The views of a scene show one set of named points, each view turned or mirrored, shifted and resized as a whole, with a little noise and some points left out.

Scene 1
View 1
kag: [-19  -2 -14  12  -9 -12  12 -24   6   2  14  -1   1  10  -1   6 -17   9
 -17  14 -12  10  26  -8  -8  15   1   4  15 -15   4 -11 -15  15 -16  18
 -11   0  28 -31 -10]
nibi: [  0   1   2   5  10 -33  10  -7   8   8   4   5  20   5  -9  21  -2 -15
 -12  -2  13  -4  24   9  11  20   2  12 -10 -11   1  22   0   5 -11  20
   3   6   4  -8   7]
Saru: [ -8   5 -13  15 -17 -19  17 -23   6   2  16  -8  -5  17   0  -1 -17  15
 -12  15 -11   4   9 -17  -2  21   6   4  10  -3   0  -4 -14  10 -10  18
   0   1  19 -14  -4]
tadi: [ 17  -2   7   1  15 -33   1 -15  13  12  -4  -2  26  20  -4  23   8  -8
 -11   2  22  -6  22   0  13  13  14  13  -1   6 -12  18 -13  -1  -5  21
   3  19   9   5   0]
noge: [-13  11  -5  11  -3 -35  21  -4   4   1  11   5   9  -6 -12  13 -13 -19
 -11  -2   3   0  11   7  12  33  -6   7 -19 -17  13  29  12   7 -13  16
  12  -9  -4  -9  15]
vuti: [-24  -3 -18  21 -25 -13  14 -37   0   1  19  -1  -6   1  -2   2 -22  11
 -15  17 -29  20  30 -15 -10  21  -6  -7  20 -29  16 -16 -14  23 -22  17
 -24 -18  30 -41  -2]
leb: [  8  -4   2  13  -5 -23  -2 -36   6  13   3  -6  15  19   1  13   2   7
 -11  13  -2   5  28 -16   4  11  10  -1  18  -5  -4  -4 -24   9 -12  21
 -20   6  22  -9   0]
gos: [-22  18 -21  10  -9 -25  38   8   7 -11  24  -4 -10  10 -13  -1 -30   0
 -12   4  -2  -6 -15   1   0  36  -1  17 -22   2   0  23  13   5  -4  12
  38   1  -4  -7   3]
parez: [  8  10  -2   8  -2 -31  15 -11   8   4   7 -10  10  19  -6  10  -7   1
  -9   7   9  -6   3  -9  12  24   9  10  -5   8  -9  20  -7   0  -3  18
  13  10   3   8   6]
mevuz: [-13   6 -18  20 -25 -15  22 -27   2  -1  22 -12 -12  19  -1  -8 -22  21
 -11  19 -23   7   3 -25  -7  23   3  -1  14  -4   2  -9 -15  11  -9  16
  -3  -6  19 -17  -2]
Zuv: [-24  12 -19  30 -39 -17  22 -35  -2  -3  27 -10 -21   2  -2 -12 -31  16
 -12  18 -40  20   9 -28  -9  31  -7 -14  14 -24  21 -10 -11  21 -19  16
 -16 -27  20 -31   8]
noper: [-12  -1  -8  11  -3 -23  10 -18   6   4  11   3   7   5  -7  11 -11  -2
 -14   6  -6   7  26  -2   1  18  -1   5   5 -18   7   3  -7  13 -14  17
  -8  -1  21 -24  -2]
telim: [  1   5 -10  14 -17 -20  14 -27   5   7  13 -14  -3  25   1  -2 -12  18
 -10  16  -9   2   7 -24   0  19  10   1  13   5  -6  -3 -19   6  -8  17
  -2   8  16  -3  -1]
vem: [-30   8 -22  25 -27 -17  25 -24  -1  -5  25  -3 -15  -5  -7  -4 -30   6
 -15  12 -28  16  14 -14  -7  31 -10  -5   5 -28  20  -5  -1  21 -19  13
  -7 -23  16 -34   5]
botes: [ -6   9  -2  21 -20 -32  16 -24  -1   4  13  -4   1  -2  -7   5 -13  -8
  -9   5 -14  10  13 -14   9  32  -4  -8  -3 -20  18  17  -1  12 -15  17
  -9 -20   3 -11  19]
View 2
leb: [ 14  -9  -5   0  -9   4  -5   5  -4   6 -18  -6 -10   2 -10  -2   2 -20
   4   7   7 -11  -1  -4 -26  11 -27  11   0 -10  -9   4  21  -6   9  -7
   3   8  -3   4  11]
botes: [ -6  -6  13   8  -2   2 -21   6  -5 -10 -20   6 -14   8   0   0  -4 -10
 -11  -3  16  -6  13   3 -16  21   2   3   0 -17   0  14  19   2   2  -4
   0   9   8   9  12]
vem: [ 10  -9  19   4   0   7 -19  -1 -16  -1 -23  11 -16   3  -8   6   1  -4
 -22 -12  34  -5  15  -4 -22  19   5   3   3 -18  17  22  13   1  -7  -1
   3   7  -4   6  23]
mevuz: [ 16  -3   8  -1  -3  -4  -7  -1 -15   7 -21  10 -10   2  -9  -3   3  -1
  -9   1  23  -9   5   2 -29  12 -12  -1  -2  -9  19  14  17  -6  -7   6
   1   6  -4  10  21]
kag: [ 19 -11   4   4  -3   9  -7  -3 -14  11 -15   1 -10  -2 -12   7   0 -10
  -8  -3  24  -7   5 -10 -22   8 -16  14   0 -12   1  14  12  -3  -3  -4
   5   5 -12   4  21]
Saru: [ 13  -4   4   2  -4  -3  -5   0 -11   7 -18   6  -8   1  -8  -2   0  -6
  -4   3  18  -8   5   2 -23  10 -13   4  -2  -7   8  12  15  -6  -3   3
   1   8  -4   9  18]
tadi: [  1  -7 -10  11  -4  -2   0   6   3   6  -8  -4  -3   0   0  -2  -8 -20
  14  13  -4  -9   0   5 -11   4 -23  13  -8  -1 -26  -1  17  -4  10  -6
   1   9   3   7   5]
nibi: [ -6 -12   1  19   0   3  -8   4   2   1  -6   1  -6   1   3   6 -13 -17
   4   3   9  -3   9   3  -2   6  -5  15  -7  -7 -26   9  10   4   5  -7
   3   9   4   6   6]
gos: [ -5   0  10  21  10 -16  -4  -5  -9   2  -5  19  -2  -2   7   1 -14   5
  -4   3  23   1  18  14   0   1  12  -2 -13   1   4  17   3   2 -15  13
  -3   8   6  14  16]
Zuv: [ 15  -4  19  -3  -4   4 -20   0 -19  -2 -30  11 -20   5 -12   1   6  -3
 -25  -9  33  -8  12  -3 -33  24  -1  -2   8 -19  28  21  20  -3  -6   0
   1   6  -4   9  24]
vuti: [ 21 -12  12  -1  -6  14 -17  -1 -18   5 -25   2 -16   2 -16   8   6 -10
 -19 -11  32  -8   9 -14 -30  19  -9  10   6 -20  14  18  16  -2  -4  -7
   5   5 -12   4  23]
noper: [  8 -11   5  10  -2   7 -10   0  -8   5 -14   1 -11   1  -7   8  -4 -13
  -6  -4  18  -5   8  -6 -14   9  -9  15   0 -11  -9  13  12   0   1  -7
   4   7  -5   4  14]
parez: [ -4  -2  -2  12   0 -12  -1   3   1   1  -8   8  -3   1   3  -5  -8  -8
   9  13   4  -7   7  12  -9   5 -10   4 -10   1 -11   4  15  -2   1   4
  -2   9   7  12   9]
telim: [ 13  -2   0   0  -4  -8  -1   2  -9   8 -17   5  -7   0  -7  -6   1  -6
   1   8  11 -10   3   5 -25   8 -19   1  -4  -5   9   7  18  -9  -1   4
   0   8  -3  11  16]
View 3
noge: [  9 -32  11   5   9  34  12  14  14  23 -12  17   4  -6  12   4  17  15
 -38 -10  -3  -2   8  27  22   2   7 -10  15   0 -38 -14 -12  -4  -8  -9
  24 -12  21 -39   3]
nibi: [  5   1   3  -6   8  17   2   1  14  28   7  -2  12 -13  11  -5  12  20
 -15 -11   3  -4  11  25  13  11  -2  -9   5   1 -23  -4 -19   6  -2 -10
  32   4  25 -28   7]
vuti: [ -5 -21  -9  -6  13  15  18 -27 -51  -5   1   5  10  -5  -6  20  27   5
  21  28 -38   4   5  12 -12  -3  21  10 -35  47  -6  -5  16  -3   0 -48
  -9  -5   2 -11  42]
gos: [ 28 -25  15  15   8  37  34  13  25  31 -12  25 -17   9  -5   0   8  11
 -30  -8 -31   7  -7 -18  16  -7  -4  -3  30   8  -8   1   6   1  -6   0
  -8 -14  17   1   5]
tadi: [  3  24   6 -15   0  -8  -7  -4  20  32  11 -15  12 -18  10 -12   7  25
  -1 -17  13  -4  13  21   6  22 -18 -13   5  -5  -4   7 -23  16   3  -6
  40  15  23 -18  13]
parez: [ 13   1  14  -8  -1   0   9   4  17  28  -9  -2  -6  -6   1  -3   7  16
 -10 -18   1   5   7   5  10   9 -21 -14  19  -1   7   4  -9  10   2  -8
  19  -3  18  -7  16]
vem: [  4 -41  -3   2  12  28  29 -13 -38  -1 -15  18   0   3  -9  22  27   1
   1  22 -42   6   1   6  -3 -10  23   5 -16  41 -11 -11  19  -7  -4 -37
 -17 -18   4 -12  30]
noper: [  2  -3  -2  -6  12  17  10 -15 -13  15   7   0  11  -9   0   6  16  15
   4   7 -20  -2   6  14   1   6   7   2 -15  22 -14  -2  -3   4   0 -25
  13   3  14 -16  20]
telim: [  6  -1   6 -10  -2 -11  12 -12 -13  13  -6  -7  -6  -4 -10   2  12  10
  14  -2 -16   8   6  -6  -7   6 -19  -7  -2  18  27   8   7  12   9 -27
   2  -5   5   5  37]
botes: [  0 -39   7  -6   5  12  14   1 -20   5 -20   9   2  -4   2  16  25   8
 -15   1  -6   7  14  25   6   2   7 -10  -2  17 -11 -14   5  -3  -1 -30
  11 -20   6 -29  27]
Zuv: [  1 -45   0  -4   6  12  28 -15 -52 -10 -23  16  -6   4 -15  28  30  -3
  10  26 -40  13   4   2 -10 -10  15   1 -18  43   8  -9  27  -6   2 -47
 -22 -26  -6  -5  46]
mevuz: [  9 -15   2  -5   2   4  23 -15 -25   7 -12   6  -8   3 -16  14  18   3
  15   9 -33  10   1 -10 -11  -4  -4  -1  -7  28  22   4  16   5   6 -32
 -14 -11   2   8  39]
Saru: [  7  -6   3  -7   4   3  16 -14 -13  14  -4   0  -5  -1 -11   6  14  10
  10   6 -23   7   3  -3  -5   3  -9  -2  -5  22  14   5   8   6   3 -25
  -3  -7   5   2  32]
leb: [ -7  13  -3 -20   0 -15  -1 -21 -21  11   5 -17  12 -15   2   0  15  15
  23   1  -3   0  14  20  -8  14 -11  -9 -19  17  12   3  -5  10   7 -30
  22   6  11 -11  38]
View 4
nibi: [  0   3   0  12   7  -2   5  -4  -4   1  -2  -1   2  12  -8   0   2  -4
   2  21   5  -7  -2   0   5 -10  -4   0   0   1 -10   6 -15   2  -3   9
  -5   9  -7   6 -20]
parez: [ -7   3   0  17  -5   2   3  -2   1   8  -8  -4  -1   9  -8 -12   0   4
   3  17  -1 -12   2   0   5   4   3  -4  -1   2  -1  -3   4  11  -3   2
  -3  13  -1   3 -10]
gos: [ -8   2   0  18 -15   7 -10  -5  15  13   1 -17   6  11 -20 -17   1  13
 -13  18 -16  -1   5  -1   3   5   2   5   2 -20   7  12  -6 -17  11  -8
  -8  14   1   8  -6]
leb: [ -1  -3  -9  10  18  13   6  -3  -3  12 -17   6  -4  -7  12  -8  -7 -16
   5   7  -2 -19  -5  -2  -3  -9  -6   7   6  11 -11  -4   1  22  -9  14
  -2   3   4   8 -11]
tadi: [ -7   1   5  11   4  -4   7  -5 -10   0  -5   4  -3  14  -2  -1   3  -4
  19  16   7 -10  -2  -1   7  -3  -1  -8   2  12 -13  -8  -3  15 -10  13
  -3   8  -3   2 -19]
vem: [  7  -2 -22  12  15  23  -4  -3  18  21 -13  -7   6 -16   1 -13  -9  -9
 -32  12 -17 -16  -3   0  -9 -16  -8  28   5 -15   5  23 -15  -5  10   0
  -7   7   4  16  -4]
kag: [ -3  -6 -12   8  18  20  -4  -6   8  15 -10  -1  -1  -9   9 -10  -6 -20
  -6   5 -15  -9  -2  -4  -8 -13 -12  18  11  -4  -9   7  -9   2   1  12
  -7  -3   9  14  -4]
botes: [ 10   2 -17  16  11  10   7   0   7  12 -14  -2   4  -7  -3  -7  -6  -1
 -24  21  -1 -20  -5   4   1 -14  -1  13  -5  -2   5  18 -12   6   2   2
  -2  17  -6   8 -15]
telim: [ -6  -3  -8  15   7  16  -2  -2   6  19 -17  -2  -2  -8   6 -17  -7  -5
  -4   6 -12 -17   1  -1  -4   2  -2   9   7   1  -1  -3  10  14  -3   4
  -3   6   9   8   0]
Saru: [ -4  -4 -10  14   8  17  -2  -3   9  19 -15  -3   0 -10   3 -15  -7  -7
  -7   6 -14 -16   0  -1  -4  -2  -4  13   8  -3   1   3   1   8   1   4
  -5   5   8  10  -2]
noge: [  6   5  -6  15   1   0   4  -4   5   2  -1  -7   8   9 -15  -3   3   4
 -15  26   1  -8  -3   1   6 -12   0   6  -5  -9   1  17 -20  -8   4   2
  -6  16 -10   6 -21]
vuti: [  6  -7 -23   7  26  26  -1  -4  13  20 -17   0   2 -21  14 -11 -10 -23
 -23   5 -17 -17  -5  -3 -12 -21 -13  29   9  -8  -3  18 -14   3   5  10
  -5  -2   9  17  -2]
noper: [  1  -3 -10   9  15  12   0  -5   4  10  -8   0   1  -2   3  -5  -4 -13
  -6  12  -7 -11  -3  -1  -3 -14  -9  13   6  -1 -10   9 -14   3   0  11
  -6   3   2  11 -11]
Zuv: [  9  -3 -27  14  17  29  -3   0  21  29 -22  -5   4 -25   9 -19 -13 -10
 -38   6 -22 -24  -4   2 -10 -13  -7  31   5 -11  10  20  -5   5   9   1
  -4   7   8  16   0]
View 5
mevuz: [  9   8 -28  -7  -4 -16 -17   9 -14  19 -33  -4  25  12  24  -3  -8  -3
   2 -12   9  11  -1   3 -19   0  -4   5  -6  -7   0  18  17  -5   4 -18
  -6 -13   5  -2  -1]
nibi: [-35   0  -4 -17  10 -13   4 -21   3  -6   3  -9  -5  16  -7  -8  -1   8
 -16   9   0  -4 -13  11   7 -19  -3   4   3   7  -8  -4   4 -18   7  -5
   1  22  -3  -1  -5]
botes: [-24  26 -29 -14  -5 -23  11  -4  -6   1 -19 -15 -10  23  23 -11  11   4
   1   5  11   1 -15   2 -21 -18  -9   2  11   4   8  15  21  -3  21   2
  -4  15 -11   5  19]
vuti: [  6   8 -43  -6 -18 -36 -28  16  -8   6 -14 -13  25  31  19 -11  -8  10
   7 -15   7   8 -13  -5 -30 -15  -6   9 -15  -8  -8   4  33  -6   9  -4
 -20 -17  -4   8  13]
tadi: [-28  -8   6  -8  31  -2  -3 -40   2  -4   1  -7   1  11  -7 -11   5   2
  -1  12  -3  -7   0  10  17 -14   0   4   0  -2 -11 -13  -3 -19  -4 -13
  10  20   2  -3  -8]
parez: [-20   4   0 -11  18  -2   7 -20  -6   9 -21  -4   0   2   5  -3   2  -5
 -10   7   4   3  -1  11   7  -4  -1   0   5   3  -1   9  -5 -13   1 -17
  10  16   6 -10 -10]
noge: [-39  12 -11 -22  -9 -17  20   0  -2  -2  -8  -8 -11  17   0  -3  -2   6
 -28   8   4   1 -19   8  -3 -17  -6   2   7  12   0  14  11 -15  19   2
  -3  26  -2   2  -4]
vem: [ -3  17 -40 -15 -25 -33 -11  28  -9  11 -24 -10  18  25  22  -3  -9   6
 -10 -11   9  10 -17   1 -31 -10  -8   6  -5   1   0  20  30  -6  18  -3
 -17  -8  -1   6   8]
Saru: [  1   5 -20  -8   3 -15 -15  -1 -11  13 -25  -5  19  11  15  -3  -5  -2
   0  -8   6   7  -1   4 -10  -5  -3   4  -7  -7  -3  12  12  -9   2 -18
  -5  -7   4  -3  -4]
Zuv: [  9  23 -47  -9 -22 -33 -15  26 -16  15 -35  -9  21  25  34  -6  -7   0
   6 -15  12  13  -9  -4 -38  -6  -7   5  -5  -5   7  25  33   1  17  -6
 -15 -16  -3   6  17]
kag: [ -1  -4 -27  -6  -4 -25 -27   4  -5   5 -10  -8  26  22   7  -7 -12   9
  -2  -8   2   5 -10   0 -13 -11  -3   9 -14  -7 -15   0  22 -12   2 -12
 -12 -11   3   4  -1]
telim: [  3   4 -16  -3  13  -8 -15 -12 -12  15 -28  -5  19   8  18  -6  -3  -6
   7  -5   7   7   3   4  -7  -1  -1   3  -6  -7  -3   9   7  -8  -2 -21
   1  -5   6  -6  -4]
noper: [-15   0 -20 -11  -2 -22 -15  -4  -2   1  -5 -10  12  22   3  -9  -7   8
  -7  -1   0   1 -12   5  -7 -15  -5   7  -7  -1 -11  -1  17 -12   6  -6
  -8   1  -2   4   0]
gos: [-23  10  -7 -24 -13  -7  21  22  -8  14 -28   3   5   1   2   9 -15  -3
 -47   0   3  11  -8  10  -2   2  -3  -2   4  13   5  32   0 -16  12 -13
   1  13  14  -8 -25]
View 6
kag: [ 12  10  10   0  17   3   7  -3   6  -2  -5   0  17  -6   3   9   0 -24
   1 -10  -6   3  -1 -14 -11 -21  -3  -3 -11 -15  -4  -2   7 -20  18  -7
  -2   5  -9 -11   3]
noge: [ 14   5 -32  -5   7   1  -2 -20 -17 -21 -17  -4   9  -7  -5 -17  -6  17
 -21  -5  -3 -13   2 -17   1 -17 -12  -3   8  12  -9  -2   2 -24  13 -11
 -21   7   0 -14   3]
nibi: [  6  -3 -23  -2  15   2   1 -10 -13 -24 -22   4  10 -16  -4 -10 -22   3
  -9   3  11  -5   4  -8  -1   0  -3 -16   1  -3  -7   0   2 -17   3 -14
 -17   8   0  -4   9]
parez: [ -2   3 -15   5   4   6  -8 -12  -3 -23  -2   0   7   1 -12 -19   7   1
 -10   4  15 -13   2 -18 -13   3  -8   2  19   2   2   5 -12  -9   6  -6
 -14  10  -3  -6   2]
vem: [ 27  19  -2  -5  11   3   2 -13   3   1   1  -5  18   2   7   9  12 -11
 -13 -25 -24   1  -7 -24  -8 -42 -16  13 -11  -1  -8  -9  14 -31  32  -7
  -4   7  -8 -19  -3]
gos: [  9  15 -15   0   2   7   0 -18 -12 -13  -6 -12   2   6 -10 -27  22  18
 -13 -14  -5 -28  13 -15  -7 -19 -13   6  13  16 -10   6 -15 -10  26   1
 -20  -7  -8 -31   2]
Saru: [ 10  11   6   3   8   7  -2  -6   8  -8   8  -2  13   3  -2   0  14 -18
  -3  -7  -2  -3  -5 -20 -17 -16  -8   8   4  -7   1   0  -2 -14  17  -4
  -4   7  -8 -10   0]
Zuv: [ 29  18   9  -3   8   5  -6 -11  13   6  12  -6  19  10   8  16  23 -21
 -12 -27 -26   6 -16 -31 -14 -47 -20  21  -8  -3  -2  -9  15 -32  31  -7
   0  13  -8 -12  -7]
leb: [  4   0   1   5  12   5  -4  -1  10 -17   2   6  15  -7   0   7  -7 -27
  -2   4  13   8 -11 -19 -18  -4  -4  -1   3 -18   7   0   3 -16   2 -12
  -2  19  -4   8   2]
mevuz: [ 13  14  11   4   7   7  -2  -4  12  -2  14  -5  14  10   0   3  24 -23
  -3 -15  -7  -1  -6 -23 -19 -24 -10  15   2  -6   0  -1  -1 -17  23  -3
  -3   9 -10 -11  -3]
vuti: [ 25  14  11  -4  18   2   5  -5  11   4   1   0  22  -2  10  20   4 -27
  -5 -20 -21  13 -10 -22 -11 -36 -11   6 -18 -14  -4 -10  17 -29  25  -9
   2  11  -7  -9  -2]
telim: [  4  10   7   7   5   6  -5  -4  10 -11  12  -1  11   5  -4  -3  16 -22
  -3  -4   7  -2  -6 -22 -19  -9  -7   8  10  -8   5   3  -6 -12  11  -4
  -4  11  -7  -5  -2]
noper: [ 11   4  -3  -2  18   3   7  -6  -3 -11 -14   2  15 -12   0   2 -13 -12
  -3  -4   1   2   2 -11  -5 -13  -1  -9  -9 -10  -7  -3   6 -19  13 -12
  -8   7  -5  -8   6]
tadi: [ -6  -6 -18   5  11   4  -3  -6  -6 -29 -13   8  10 -14  -9 -15 -15  -6
  -4  16  26  -4   1 -10  -9  16   1 -11  13  -8   3   5  -7  -7  -6 -11
 -14  12   0   6   8]
botes: [ 20   7 -21  -4   6   3 -11 -18  -3 -14  -2   1  16  -3   1  -1   2   0
 -20 -12  -9   1 -14 -28  -6 -25 -19  10   5   6   0  -7  10 -29  13 -12
 -12  18   0  -3  -4]

Which points are out of place in each view (at most two, in the order of its rows)? Write none if all are in place.
view 1 => none
view 2 => tadi
view 3 => noge
view 4 => none
view 5 => botes
view 6 => nibi, noper
